Points on a hilly landscape, in no order, each with its height.
A climber steps from a point to the highest of its 2 nearest points, and stops where none of them is higher. Distance is the straight distance between rows; heights are no part of it.
j_241: [  1 -22  -2   5 -35   2 -12 -10   5  31 -26   9 -17 -28  17  -5 -10  11
  32  15  29   0  -1 -14   1 -12 -25]  h=6.8
j_335: [-27   5  23 -12  26  -8  24 -12 -30 -31  31   5  18 -20 -15   5  -1   5
  -2  22 -12 -31 -18   1 -19  -4  -3]  h=27.3
j_403: [-14 -24  24  38  -2  -8  -4   5   3   3  18  19 -30 -45  18 -23  -6  -3
  -5  39  -4   3  10 -21 -10  -2 -36]  h=52.2
j_747: [-23 -12  35 -11 -26   1  34 -18 -34 -13  68  -9  26  -3  -2 -12 -24  -6
  33   3 -13 -11  11  15   2  18  -9]  h=34.8
j_338: [ -7  16  -5  16  20  18 -31 -10  20  22  -8  -3 -25  20  -8  13   7   3
 -15   0 -20  39 -26  21 -31 -18 -17]  h=17.9
j_195: [ -3 -17 -14 -17 -34  -2 -13  -4  -5  20  14  14  -7  -3  -1  -6  -3 -10
  36  30  30  21  -4   0  16 -12 -18]  h=8.2
j_649: [  0  11 -25 -17 -23  -6  -4 -13   6  10  32  -7  38   7 -12   6 -22   0
  15  10 -42  25  13  -5  11  10   8]  h=25.8
j_811: [  5  14 -39  11  10   8  42  -6  19   5   5 -32 -10 -10  23  21  18 -16
  43  -6 -18 -21   4  -6   5  26  22]  h=27.1
j_125: [-18 -17 -28   6  29 -22 -20  -2  16  -8   9  14 -30   6  -5  -8   9 -17
 -29  14  28  10 -27  -2   2   1   7]  h=44.7
j_326: [-22  -4  26  -9  -8   8  59 -21 -22 -11  45   2  19  10  -4   3  -9  -4
  22   0 -29 -27  17  -9  32  34   5]  h=37.7
j_356: [ 21  18  -8  10  -1 -11 -11   0  15  27  14 -42 -34  -9 -14   2  -8 -27
 -10  13   7   6  39   6   4 -24  36]  h=16.9
j_153: [ 10  32  -7  -8 -14  -4  -9  21  30  23 -10  -5 -37  23  26  42  19 -28
   4  -1  16   7   9  26  -2   3  23]  h=19.5
j_147: [  2   2 -23 -13  10   1   3  10  -1  22 -19 -25   2  10 -38  23  -3 -15
 -36  24 -10  17   9  -7 -19 -26   7]  h=52.0
j_969: [ -4  -8 -20  18 -22  14  -5 -40  14  13  19 -24 -28   7 -16 -25 -26  12
  14   4  14  -4   8  -9  -7 -21  24]  h=20.4
j_501: [-21  -2 -24 -15  15 -28 -33   3  13  -6 -18  -1 -30  -1  14  18  -5 -16
 -19 -24  29   5   7 -19  26  27  35]  h=48.4
j_371: [-16  -4   3 -39 -18 -15 -21 -15 -27  24  -1  -7  32  13 -30  -1 -17   3
   1   2  -3   2 -14 -24  13   5  10]  h=82.4
j_926: [  4   8  13   9 -21  -6  23  16   0  21  16 -24  -2 -35   3  17 -17 -21
   1 -18  -3 -15  32  31 -21 -16  35]  h=53.6
j_942: [-14   1  12  -1  13  -7 -44  -7  13  32  -3  -4 -33  -9 -30 -13  -6  -9
  12 -32   3  19 -25 -15  -1 -13 -30]  h=61.0
j_841: [ 25  -2  -1  25  18  12  12  18  19  17  -2   8 -35  -9  23  -1  31  -9
  11  41  15  17   4  24   4  -9 -28]  h=13.8
j_215: [ -7 -12  -5   7  11  45  20 -22 -31 -25  -7 -11   7   8  -8  -7 -19  43
 -13   7  -4 -33 -10 -16  -7 -12  23]  h=20.3
j_693: [  3 -14 -14   3  -9  -2  49  -6   6  20  15 -28  32  15 -16   6   8 -22
  41  13 -30  -1  -4  14  11  14   3]  h=45.1
j_443: [ 25 -12 -21  -1   1  25  10   5 -24 -27 -22  -2  25  33 -17 -22  22  10
   0   8  60  -2 -15  11   0 -22   8]  h=2.4
j_66: [-40 -12 -10 -24  22 -11 -21 -18  25 -19  10   7  17  -7 -35  -5  -2  -3
   7   1 -49  11 -15 -28  31  19 -19]  h=37.8
j_818: [ -2  -1  35 -10  16  17   3   4 -22 -29  -1  54  28  15  -2 -26  14  16
 -19 -23  -2   4   2  -9  28  17 -27]  h=15.0
j_220: [-27 -10  24   3 -37 -12   2  -5  -9   6  28  17  20  -1   4  -8 -18   6
  33 -18 -37  16  -9   0  26  17 -13]  h=52.5
j_580: [-28 -22  17   4 -31 -12   8  -1   2  18  24 -33   6 -19  13  17 -21 -15
  50 -11 -17  -7 -17  16 -11  -6  10]  h=46.2
j_455: [ -8 -18 -26   2  -1  -8 -35   0  22  17 -32 -17 -34  -1  -7  -3 -23 -20
   4 -18  31   9  13 -12  22   2  19]  h=50.1
j_774: [ -8  23   1 -32  17  17  24 -32   5   5   5 -12 -30  13   1   3  18   2
  27   2   7 -18 -10   4  27  -6  22]  h=24.3
j_425: [ 12  -8   3  48  21  19 -27  -1  13 -26  -4 -11 -23   1  33  -9  -4  34
   9 -12  16 -15  -2  -1  -5   9  -6]  h=41.3
j_835: [  6  -5 -20  -8  11   1 -11  14 -13 -16 -12 -20  20 -11  -5  23 -26 -23
  -5 -58   6   7  23  11  -8   6  24]  h=26.4
j_578: [ 17   7   6 -16   2 -26   1   2 -23   1  -9   1  22 -11 -20 -16  -8  16
 -36  30  26 -18  -3 -20  -8   0  10]  h=68.1
j_574: [-22 -25   8 -22   0  -5 -29 -23 -19  33  13   6   2   7 -66  -5 -12   1
   4   2 -18  18 -22 -12  10  -5 -25]  h=73.0
j_283: [ -9 -18  -4 -22 -13  -1 -19  16 -52   0 -12   3  54   3 -10  37  -3  13
   4  10 -12  -1 -13   8  -4  15 -28]  h=51.9
j_408: [-31  -3  20   4  38   9  26   2   2 -37  24  -5  29 -17  -6   4   6  -5
   1  22 -49 -11  -4 -13   6   7 -15]  h=25.5
j_616: [ 22  -3  -6   7  14  26  19  18  11  22  -1  24  -1   2   2   4  26  -9
  23  11 -26  42   2  22   3  -4 -42]  h=15.4
j_557: [  5  -1   3  48   1  25  -8  -9  26  13 -12  -3 -25  24  32 -11 -10  22
  -4  -9 -41   5   4 -23  15  16  14]  h=13.3
j_209: [-11  -1  26 -19  -1  28  37 -14 -14  -6   2  18  27   0  -7   4  -5   7
  13  17 -38 -25  18 -41  32  28 -11]  h=41.5
j_884: [-29   1  19  -4 -36   6  11 -27 -18 -23  46  -3  -4 -23   5 -14 -13  19
  21 -12   3 -31   9 -12 -14   0   2]  h=32.2
j_320: [  8  24  -8 -45  24 -24   2  -1 -17  -3  24  15 -10 -11 -15  19  11 -22
 -19  -1  33 -15  21   8  12  14  21]  h=30.8
j_608: [-12 -38  -6  20 -14  -2  30  10 -10   3  10  38  23 -13   2   5   2  -2
 -16  36  -4 -14   6 -16   2   1  -5]  h=32.0
j_307: [ -9  -8  -9 -20 -14   2 -25 -10  -9  23 -16   9   3 -13 -20  26  -1 -10
  13 -35  35  -4   0  12 -18  -4  -2]  h=62.1
j_19: [-21 -19 -32  25  23 -14   2  16   8 -24 -24 -24 -13 -15  23  31  -5 -13
  -1  13  -4 -19  -3  -8 -15   8  30]  h=38.7
j_791: [  3  18 -14  29   1   3 -22   2  23   2   7  -7 -14   3  32  10 -23   0
  -3 -18 -40  27  22   8 -10   7  14]  h=14.0
j_446: [ 15   6  -5  12  -3 -12 -25  -1 -11  15  12 -16   5 -35 -15  -7 -18  -3
  -7  26  10  19  12  -4 -29 -25  -9]  h=60.5
j_240: [-14 -11  13  10  10 -10  29  10  15   3 -26 -22  20  26  -9   6  14 -12
  -6 -17 -45  25 -25  18  11 -14 -10]  h=42.4
j_561: [  8 -16  20  -9 -31  13  19   4 -21 -22 -10   8  12  -2   7 -30   4   7
  22  14  50 -14  15   4  15  -3  -7]  h=4.5
j_781: [ 15   6  31 -27  21  -8   9  14 -21 -44  18 -24  35   1  -4 -32  14 -10
  14 -14   4  -4 -21   0  23  16  -4]  h=45.9
j_512: [ -7  -5 -18  27  52  23  15 -24 -11 -35  19   0  -3   7 -22 -18  -4  21
 -31  22   9 -24 -11  -1 -25  -1  13]  h=19.0
j_754: [-15  17  13  38  12  10  -9 -14  22   5  14 -29 -21  22  -6 -17  -1   9
  -8  25 -39  23 -34  22 -30 -30   7]  h=18.4
j_923: [  7  14 -29  36  12  -6  30   8  23   8  -7  -3  -1  -8  32  28  16  -7
  19  11 -46 -13  13  -9  -4  46  -6]  h=28.8
j_638: [ 33  22  22 -39  -1 -28 -27  27   3   6 -33  -3  -6  20  -9  12  29 -11
 -23 -10  30 -18 -30   2 -47   1  -3]  h=48.7
j_991: [ 20  33   1 -13  21  35 -22  -6   3   5  -6   7 -27   7  -6 -12  -4  17
  16 -28 -14  21  14  -6  17   6 -20]  h=11.6
j_275: [ 28  22 -34 -10 -52   5  -7  15   7  25   0  -9  17  25  25  11 -12  -4
  20  -2  -6  23  25   5   1  10  12]  h=23.6
j_970: [ -6  25   4 -16   2 -27   8 -10   5 -24  43   0 -14   4  17 -24  21  -3
  -5  33  36 -24   2   4  14   7  34]  h=70.4
j_971: [ -9  14   7  28  31 -23 -10  18   8 -39  20  10  -8   7  34  -3  -6   8
 -37  -9 -11   0   0  12  -3  12  25]  h=44.8
j_674: [-11  -4   7  23  31  38  57  -8  -1 -44  30  17   4 -10 -11  -4  -7  -4
   3   6 -28 -34  24 -17   5  20   0]  h=23.7
j_550: [  2  24  -3   8   9 -20  14   1  20  22  13 -25 -24 -10  10  22 -16 -22
 -34   4 -22   9  34   0   5   5  46]  h=15.9
j_968: [ -4 -13 -16 -26  19  26  21 -24 -19 -21  20  13   7 -24 -30  -5  -6  -2
  12  13  -4 -18  21 -29  21  12 -16]  h=36.3
j_690: [ -3  -8  -7  25 -24 -11  34  23   3  14 -21   5   9  -8  46  25  26 -18
  30   6  -4  -5 -14   8 -14  11 -14]  h=33.2
j_973: [ 27  -4  -8   6  25  16 -21  -7  -3 -35  -8  10  -4  25   1 -49   6  15
  -8 -18  42 -13 -21 -10   4  20  -1]  h=64.9
j_628: [ 10  -5 -12  22  -7  15  27  18   9   9 -52 -20   3  12  16   8   3  -6
  10 -52 -26  -5  -5  -5   2   6   8]  h=48.0
j_866: [ 34   1 -29  -4 -13   5  18  20   1  23  -6  11 -19 -10  22  15  23 -23
   7  34  30   0  23  14  10   0 -10]  h=12.1
j_477: [ 14  -6 -25  30  22  -7 -13  14   2  12 -10 -22 -13 -11  -5  20  -1  -7
 -29  38  23   3  11  10 -35 -21  15]  h=56.5
j_267: [ -4  -7  33  17   1  23  -5   0   4 -15 -21  47   1   2  22 -28   7  13
 -13 -35 -21  12  -6 -18  30   3 -16]  h=13.9
j_880: [  4   4 -20   3  21  -2 -24  18  15   2  -2  -1   0  10   3  17  14  -8
  17  20 -24  49 -19  19 -20 -15 -38]  h=17.0
j_726: [-27 -16 -26  -8   3 -23   1   2   9  -3   4  18 -23  -4  31  22   5 -22
   0  -4  21   3 -13  -1  19   9  22]  h=46.6
j_381: [ 14  -7 -24 -30  -8 -25 -31  -5  -4  16   5  -3  21  23 -59 -12 -25  -4
 -11  -9  15  -6 -25 -13 -20  15   2]  h=72.2
j_211: [-29 -38 -28  18 -33   5  -5 -16  -4   1  -8  22   9  15   1  -4 -29   9
   1   2  14   0  -5 -11   9  -1  14]  h=56.2
j_744: [  7  26 -28 -17  -7  12 -18 -13  -7   4  30   5  20  35 -15   1 -20  10
  -5  -1 -17  37  -1  15 -13   2  12]  h=23.3
j_966: [ 25   4   8 -32  -9 -17 -29  10 -15  14   8   3  18  -1 -23  -3   7 -15
  23 -33  32  12   0  15  11   7 -16]  h=68.8
j_802: [-23 -13 -12  -7   4 -23 -36   7  -2   2 -27  16  11   4 -17  12  -4   3
 -32 -10   0  26 -18 -23  -3 -11  -9]  h=60.8
j_150: [ 28  -9  15  13  -5   2  10  25   0  13 -43 -34   2   0  -6 -15  10   1
 -13   8  27  13  -6  12 -11 -47 -21]  h=59.6
j_680: [ 12  26  -4   4   8  35  -3 -28  13   4   6   3 -25  18  -4 -24  -5  27
  -5  -3 -31   3  11 -29  25   5   8]  h=12.6
j_524: [-18 -37 -34  29   0   9   3  -1  32   9 -22 -11 -22   1  -4  -3 -18 -19
  11 -20 -16  12  -5 -11  24   0   8]  h=51.8
j_333: [ 27  18   2 -14  -5 -21 -23  26   4  -3 -19 -11  -9  12 -30  15  16 -29
 -57 -18  44 -10  11  10 -41   4  27]  h=45.5
j_229: [ 14 -13   7  -4 -42  12  12  -6   9   7 -29 -15   1 -29  22  -8  -8  11
  50   2  33 -28  20 -14  13   5  -5]  h=5.8
j_184: [ 14   9   8   6   3   5 -30  13   5   1 -28 -12 -18 -16   7   9  10  -4
   2 -44  33  -5  15  27 -22  -3   3]  h=58.4
j_562: [  3   1   9  32   8  23  25 -10  12  16  -4 -19  -8  12 -13 -18  -1  27
 -19  41 -39   6 -27 -11 -14 -27  12]  h=18.9
j_576: [ 22  17  39 -24  12  -3  23  19 -27  -2 -31  -2   1 -20  -1  -8  12   4
 -18  -7  17 -15   4   1   9 -21 -13]  h=54.6
j_332: [-19   5 -10   6  11 -13 -26   7  29  -2  -2   8 -26  -5  37  31  17   6
  11  41 -28  12 -20 -15 -13  10  -9]  h=54.7
j_486: [ 34  -6   4  15   6  -7 -20  10   4 -18 -34  -6   8  -3  -9 -41  -1  10
 -17  -3  31   4  -6   3 -10 -11  -9]  h=62.5
j_653: [  4  12  -7   1  32 -20   3 -10 -10   6  25  15 -35 -20   1  12   2   1
 -47  27  22 -18  26   0  -4  -1  15]  h=28.2
j_47: [  5   5   4  18   3  48  45 -13 -21 -22  -5  -8  -4 -19   2  -3 -17  15
  15 -20  -8 -31  18 -13   4  11  12]  h=21.9
j_309: [ 28  21  26  11  16  13 -21 -22   5 -14  13   3 -29   7   2 -34  20  33
  -4  10  45 -34  -3  -7  -8  19  -3]  h=62.7
j_487: [  5  16 -12  -4 -15   6  12  24   7 -21 -40 -17  16  57  24  26  -1  -3
 -27 -24 -21  16  -4  -1  -2  -9  -3]  h=45.4
j_734: [  6 -17  -5  -3  -7 -26 -31  11 -12 -21 -11  20  31 -31   1  -2  -2  24
 -14  35  21  -5 -15 -20 -23  11 -16]  h=62.3
j_151: [ -6  14  11   2  16 -24  25   8   6   0  23   1 -15  22   4 -11  13 -22
 -39   7   9  10  -6  28   3 -21  28]  h=47.8
j_609: [ -7   5  12   2 -17  -9  14  -4  -2  30  37   0 -27 -29  -9  12   7 -17
  12  -2  14  -4  22  38  -2 -29  13]  h=50.0
j_49: [ 20  11  -4  -2   7 -13  -9  -6   4 -24   4   8 -14  11  11 -22  15  -1
 -23 -15  50 -14   9  16  16  13  30]  h=67.4
j_898: [ 23  16 -16 -11   8  13  -6  14  -4  17 -26 -28  -4  23 -38  25  -3 -19
 -40 -18  22  15  21  11 -25 -10  22]  h=47.6
j_481: [ -1  14 -10   2  27   6 -20  -2  14   5 -21  22 -17   2  26  36  11  23
 -34  43 -31  -3  -2 -20  -1  11  -4]  h=52.4
j_401: [ -5  21   6  10  23  27   0  -5   7  -1 -14  32 -25  17  27  22  17  31
 -11   7 -33   2 -15   8 -11  -5   2]  h=50.3
j_252: [-26 -26 -17   1  -7  14  28 -14  11   5 -12   5  39  15 -15  39   3  14
 -20  32 -55  -3  -9 -19  -1   0 -18]  h=32.8
j_803: [ 26  39  32 -21   7  -3  -7  22  -5   3 -49 -10  -9   1  21  13  25  12
 -20  -6  17  -6 -10  -2 -22 -20 -13]  h=51.5
j_826: [ 19  -5  19  19 -50   8  23  22  -5  15  -3 -16  26  11   5 -17  -4   4
  10 -18   9  -2   3  48 -22 -38   4]  h=53.4
j_447: [ 17   3 -28   3 -39  -2 -18  15  13  -8  -5 -23  16  -5  31 -12 -22 -19
  33 -33  13   8  30   6  23   5  27]  h=26.3
j_497: [  6  -8  30 -26  -4 -44   1  15 -28   6   4  -4  34  -6 -42  -7 -11  -7
 -34  -7  18 -20 -16  -3 -25  -1  -1]  h=75.8
j_198: [-18 -27 -23  26  25  -5 -21   6   7 -35  -7  -6  -8 -20  13  10  -4  -3
  16 -15  18  -9 -10  12 -21   2 -11]  h=40.1
j_640: [-23   4  11 -42  -1  -7   8   2  -8   4  -7  24  26  12  -2  49  10  12
  -8  -4 -49 -10  15  -8  42  21 -14]  h=40.6
j_271: [  8 -11   7  14 -11  -4  -1  -2 -21  21  25  24  -5 -43 -10 -14 -15   8
  -3  48   6  21  11 -13 -13 -14 -33]  h=55.8
j_277: [  3 -20 -27  20  19   8  20  -3 -17 -16  21  26  -4 -15   8   7  -6  -5
 -28  45   9 -12  27  -8   6   6   8]  h=28.9
j_959: [  5  17 -16  -5  -9  16  44 -17   8  -8  16 -23 -12  12  12  -1   9  -4
  33  20  13 -31  -9  -8  16  17  36]  h=25.4
j_61: [-25  -6   2 -12 -14 -24  11 -21 -26  -7  46   8   9 -25 -23   2 -15   6
  -6  13  26 -25   2 -10 -20   0  16]  h=29.8
j_787: [-33 -27  -7 -25  -5 -12 -25   4 -22   0 -32  13  41  35 -16  39   4   8
 -19 -13 -20  12 -28   0   2  -1 -15]  h=57.0
j_43: [  4  20  19 -29  26   2  10  -3   8 -27  -1 -10   8  11  -6 -37   8   1
  -2   2 -26   5  -7 -31  40  15 -10]  h=43.3
j_387: [ -4 -18 -26 -12 -10  -9 -43   6  -4  15 -14  -2  24  21 -43   6 -12 -14
 -11  10  11  30 -29  -5 -33  -9 -12]  h=65.3
j_849: [-30 -29  -7 -19  -1   3 -15 -15 -11  24  -3  17   1  43 -50 -14  -4  -5
 -18 -24   4  30 -28   4  11 -19   3]  h=67.1
j_363: [ -9  13  14  21  16 -33 -14   3  -4 -12  30   3   7  14  -1 -22  -2   3
 -62  -1   5  -1  -7  13 -15 -10  35]  h=46.1
j_310: [ 21   5  17 -14   0 -22 -48   8  16  15  -8   0 -20  -2 -28 -24  -5 -25
   8 -53  24  32 -15  13 -14   6 -13]  h=63.4
j_698: [-18 -13 -12  -1  13 -19 -29  10   3 -21   8  12  22 -11  12   8   0   4
  -3  52 -18   5 -19 -32  -5   6  -3]  h=57.9
j_906: [ 13  36  40 -15  -9   5  22  -3   5 -18  22  16   2   4  29 -42  13   9
  -7  41  22  -1   5 -12  20  -1   8]  h=74.4
j_797: [-20 -29 -21  -3 -14  19  -8 -19 -15 -11  19  12   0 -32  -5   4 -26   6
  19  18  -8 -15  16 -43   9  10 -10]  h=32.4
j_656: [  1   6   2  29 -22  10  27 -16   4   8  39 -14 -21 -25   8  -6   9  -4
  35  13  12 -20   2  25 -11 -18  -6]  h=47.3
j_340: [-32 -13 -13 -44  15 -19   3  -1 -14   6  -3  11   3   4 -25  37  13  -6
   4  -3 -10   8  -9  -3  42  12 -10]  h=36.9
j_981: [ 35   5 -23  17 -42   3 -23   3  13  -5 -24 -36  -2   1  -1 -14  -9  -6
  12  -9  32  -7  46  16   1 -20  26]  h=28.0
j_115: [ 44 -11  -1 -34 -19 -25 -37   3  -8   8 -19  -4  27   3 -40 -28 -10 -12
  -5 -24  46  -7   0  -8 -15  10  -4]  h=77.9
j_285: [-22   0  58  -3 -12  34  28 -29  -1  -3   2  29  21  -3   6  -3   5  18
   5   9 -61 -22  -6 -29  17   4 -22]  h=45.0
j_476: [ 11  -1  -7 -18 -15  -6  23  19 -18   9   0 -19  37  13   0  10   3  -7
   1  21  -3  -2   4  16  -6  -8   8]  h=40.2
j_682: [-16 -10 -22 -28  16 -14   4   1  -5 -15  -1 -15  19 -22 -16  31 -22  -7
  21 -30 -28   4  21 -14  33  20  -8]  h=33.1
j_630: [ 16  16  20  19   0  -6  30  26  -9   0  24 -21  19   6   6 -21  23  -9
 -23  -4   3   9   1  42 -21 -42   2]  h=50.2
j_8: [  4 -20   9   4 -38 -19   5  16   0 -14  12 -21  34   5  13 -16  20  -6
  32  -7  22   4 -14  42  -6 -30   5]  h=50.6
j_485: [ 30  37  27   7  23  23 -11  -1  -3 -29 -18 -35  -5  -5  21 -27  21  23
   2   1  23 -31  -2  -9  -1   7  12]  h=60.7
j_266: [ -4  23  12   6  16   7 -27  23  -4  -2 -22  27  -5 -13  22  22   4  -4
 -28 -32  -1  16  16  14 -21   1  -7]  h=55.9
j_617: [ 22  35  17  25 -24  -9 -39 -22  27 -17  24 -35 -15 -13  35 -24  13  22
  22  25  19 -22  42  14 -13   5  19]  h=29.7
j_905: [ -3   7  25   8  -6   1  15  -1   2  -4  -6 -20 -28 -12  16  -4 -13  -8
  -5 -50  17 -10  17  28   0 -17  36]  h=56.3
j_38: [-15  -2  -7 -29  -6  -6 -18  20 -21   1  11  26  40   3   8  40   2   1
   6   5 -36  23  17   6   8  15 -31]  h=46.0
j_753: [ 10   4   9  11  39  -7   0  29   2 -10  -5  21 -27 -39  21  13   9 -14
  -8 -38   5   2  22  20  14   3 -25]  h=53.2
j_192: [-15 -17 -23  22 -10  29  14  -3  -2  -3 -24   9 -10  15  10   2 -25   6
   3 -29  -5  15  -7   9  -4 -12  16]  h=53.8
j_149: [  2 -12   0  11  22  12  23  19   6 -27 -36   2  -5 -17  19   7   8 -12
  15 -41 -18  -1   6   4  24  10 -20]  h=50.5
j_491: [-11  17  33   2 -13  26   2 -17  11  14   5  39 -14   3  17   3   7  25
   7  10 -45  -3   1 -21  -6   8 -18]  h=47.7
j_855: [ -6   4   1  12   4   3  27   7  16   6   8  17   0 -18  28  33  29 -17
  48  24 -40  -7 -11  -5 -16  35 -30]  h=30.9
j_187: [ 10 -18   9 -12 -24 -17  17 -10 -12 -17 -24   2  23  12  -9 -31  13  15
 -10  34  72 -23  -9  11   2 -21 -11]  h=3.5
j_260: [  5 -12 -10  48  -7  17  16 -27   9   4  14 -21 -30  19   2 -20 -15  24
  -6  39   0  -7   5  -3 -14  -5  19]  h=19.7
j_862: [ -1 -31   0  46  13  11 -32  -3  16   2 -17   9 -28  22   9 -20 -10  31
 -22   4  19   4 -16 -13  -6 -10   2]  h=42.2
j_776: [ -1  27   4 -35  19 -13 -23 -23   4 -22   6  -2 -16  14 -10 -16   4  11
  -2  -7   9  -4 -26 -30  26  21  17]  h=41.2
j_183: [-15   7   3 -51  20 -17  29  -1 -17  12   5  19 -15  -7   1  42  20 -22
  -2 -11  21 -12   5  17  29  -2   8]  h=33.7
j_720: [-27 -19 -28   5  36 -24  28  15   5  -5 -10   9  -4 -15   1  32  -7 -14
 -37  23 -14  -6  16  -8   2   0  15]  h=36.4
j_527: [ -1  21   0   9 -35  -9 -18 -23   3 -16  17 -18 -14 -40  30  -1 -15  17
  26  -8  11 -28  29   2 -18   1   9]  h=30.7
j_676: [ 21  30   4  11 -26 -16 -48 -25  13  -5  -2 -27 -14   3  -3 -34  -2  13
   7  10  46 -19  29  19 -18 -13  22]  h=29.1
j_701: [ 15  -5  -5   5  21 -29 -28  13  -1  12  28   2 -13 -40 -41 -17 -12 -27
 -27 -10  10  13  17  -2 -32  -2 -10]  h=65.7
j_203: [-24 -16  12   6 -36   1 -26   7 -12  13  -4  29  37   5  14  -8 -19  19
   3 -16 -29  26 -22  -2  -4  -9 -13]  h=56.0
j_358: [ -7  28  -4   9  16 -10  21   9  28  12  -3  -6 -11  15   5  12 -13   6
 -22  -7 -58  20  15  -8   2   7  27]  h=14.9
j_739: [-16 -34  19  34  -1  10  34  -9   7   1  22   5 -25 -35  10 -10   8 -14
  24   6  -4 -13  -2 -12   1   3 -30]  h=49.8
j_533: [  7  12  33 -24  29   0 -15  -6  -7 -33   9  44  14   2 -13 -30  23  10
   4 -13   8  -9 -39   0   1  18 -33]  h=16.2
j_560: [ 10  -5  25  28  -7  -8   4  18  -6 -15  -1  31   1  -6  23 -42  -7   9
 -31 -39   3  21   8  12  11  -5   0]  h=13.2
j_273: [-10  10 -25  -8  -9  25 -36 -32   9  13  28   3 -17  22 -25  -5 -26  11
  25 -16  -2  16 -13  -7  -8  -1  10]  h=21.5
j_16: [  5   5 -13   6  -5   2  16  19   6  11 -27 -23  28  50 -13  21  -9  -8
  -8 -34 -38  39  13   6  -4 -22 -15]  h=42.6
j_289: [  7   3 -26  -2  11  -3 -16   8  18  23  -2 -26 -47  13  -1  37  16 -25
  -8  25  34   7  29  20   9  -5  36]  h=18.2
j_867: [ 23  42  -6 -11 -32  11   7  11  27  18  -6 -10  -5  13  42  22  23 -19
  41 -11  -3   1  16  22   6  10   9]  h=21.0
j_634: [ 21  12  30 -12  30  20  20   6  -1 -21 -28 -24 -15 -18  17 -16  19   7
  14  16  16 -20 -10 -26  22   0  -6]  h=58.3
j_353: [-22 -35 -20   2 -37   3 -37   4 -19  11  -9  17  31  10  -5  16 -26  10
   5  -1  16  22 -23   5 -32 -16  -4]  h=60.1
j_65: [ 38  16  -3   5  24  23 -35   4  -2 -12   2  12  -7  -3 -11 -26  12   8
   7 -38  19  14   0  21 -15   2 -44]  h=10.5
j_808: [  6 -15  31  20 -18   6  36  24 -19  16 -27   4  11   9   9  -5  -1  22
 -15 -15  10   7 -10  24 -13 -36 -15]  h=56.4
j_602: [ 29  12 -29 -18  -3   0 -25  -7   1   7   2  29  -3  -6   5  -7  24 -13
  20  28  44  11  20  14   8   0 -19]  h=10.1
j_372: [  3  16  -8  17  -1  12  17  16  -1   9 -29  18 -13  45  44  34   4  11
 -31 -16 -29   3   8  17 -16   2   9]  h=48.1
j_967: [  6 -21   7   5  19 -24  -2   9 -29  16  20  13  21 -36 -68  -6 -32  -6
 -38 -17   6 -11   1 -12 -35  -3  -7]  h=75.3
j_465: [-11   3   3  -7 -31 -15  28   5   6  13  30  -6  17  -6  24   4   9 -17
  45  -9 -23   4 -10  23  11  24   9]  h=49.0
j_547: [ 13  27  40   2 -27  -1  34   5  17   2   9  12   9  18  49 -25  25   6
   4  18 -14  10 -11   3   0  12  -2]  h=70.5
j_542: [-28 -30  12   7  -3   2  14   6   5  10 -16 -40  22   1 -14   7 -15  -3
  30 -24 -39   3 -35   2   5 -14  -6]  h=44.0
j_931: [ -2 -13 -28   1 -18  -4  18  12  -8   8   2 -10  31 -12  -5  17 -29 -21
  22 -32 -29  16  29   5   9   6   4]  h=29.6
j_28: [ -5  24  20 -42  -6  -8  15 -20   2  19  -8   5 -34  -9  16  -2  11   8
   6  19  29 -29  -7 -17  29  -5   8]  h=23.1
j_161: [  0 -17  -2 -10 -10  11  35   8 -11  12 -28  14  22   5  17  24   7  -1
  14  14 -11   0  -1  -8  10  14 -11]  h=36.0
j_377: [ 16  -2   1  -6  39   2  -6   3  -8 -29  20  27  13  11 -29 -22   6  11
 -21   7   5 -11 -22   6 -39   8  -9]  h=17.6
j_165: [ -2  -5   2  -3   5  20 -16  -1  10  40 -27   2 -26 -23 -22  13 -18  -8
  17 -25 -15  35   2   8   5 -16 -32]  h=58.1
j_9: [-34 -20  -9  15  -8  15  -1 -30  25   3  10  12  25 -11 -19   7  -9   5
  12   4 -69   0 -10 -22  12   3 -26]  h=35.6
j_946: [-19  18   0 -23  33 -12 -37 -29  11 -13  22   2 -16 -11 -26 -14 -11   4
  -2 -18 -22  -9 -16 -40   5  29 -10]  h=39.8
j_853: [ 12  -1  32 -17  -5 -22  -1   4 -13 -19  27 -28  32  12 -10 -44  23   0
  16 -28  32  -9 -13  41   4  -9   7]  h=48.3
j_190: [-21 -14  29 -36 -18  10  30 -14 -13  32 -23   4 -13  -9   3  14   3  13
  20  12  -9 -30 -23 -20  45  -2  -8]  h=21.4
j_940: [ -7 -17 -29   9   9  10 -22  -5  15   4 -14  23 -32  40  17 -12  18  11
 -18  35  16  14 -25  -8  13  -1   2]  h=43.4

Where does a climber stop that starts at each point below?
j_602 -> j_115
j_968 -> j_497
j_969 -> j_115
j_747 -> j_497
j_862 -> j_115
j_16 -> j_497
j_653 -> j_115
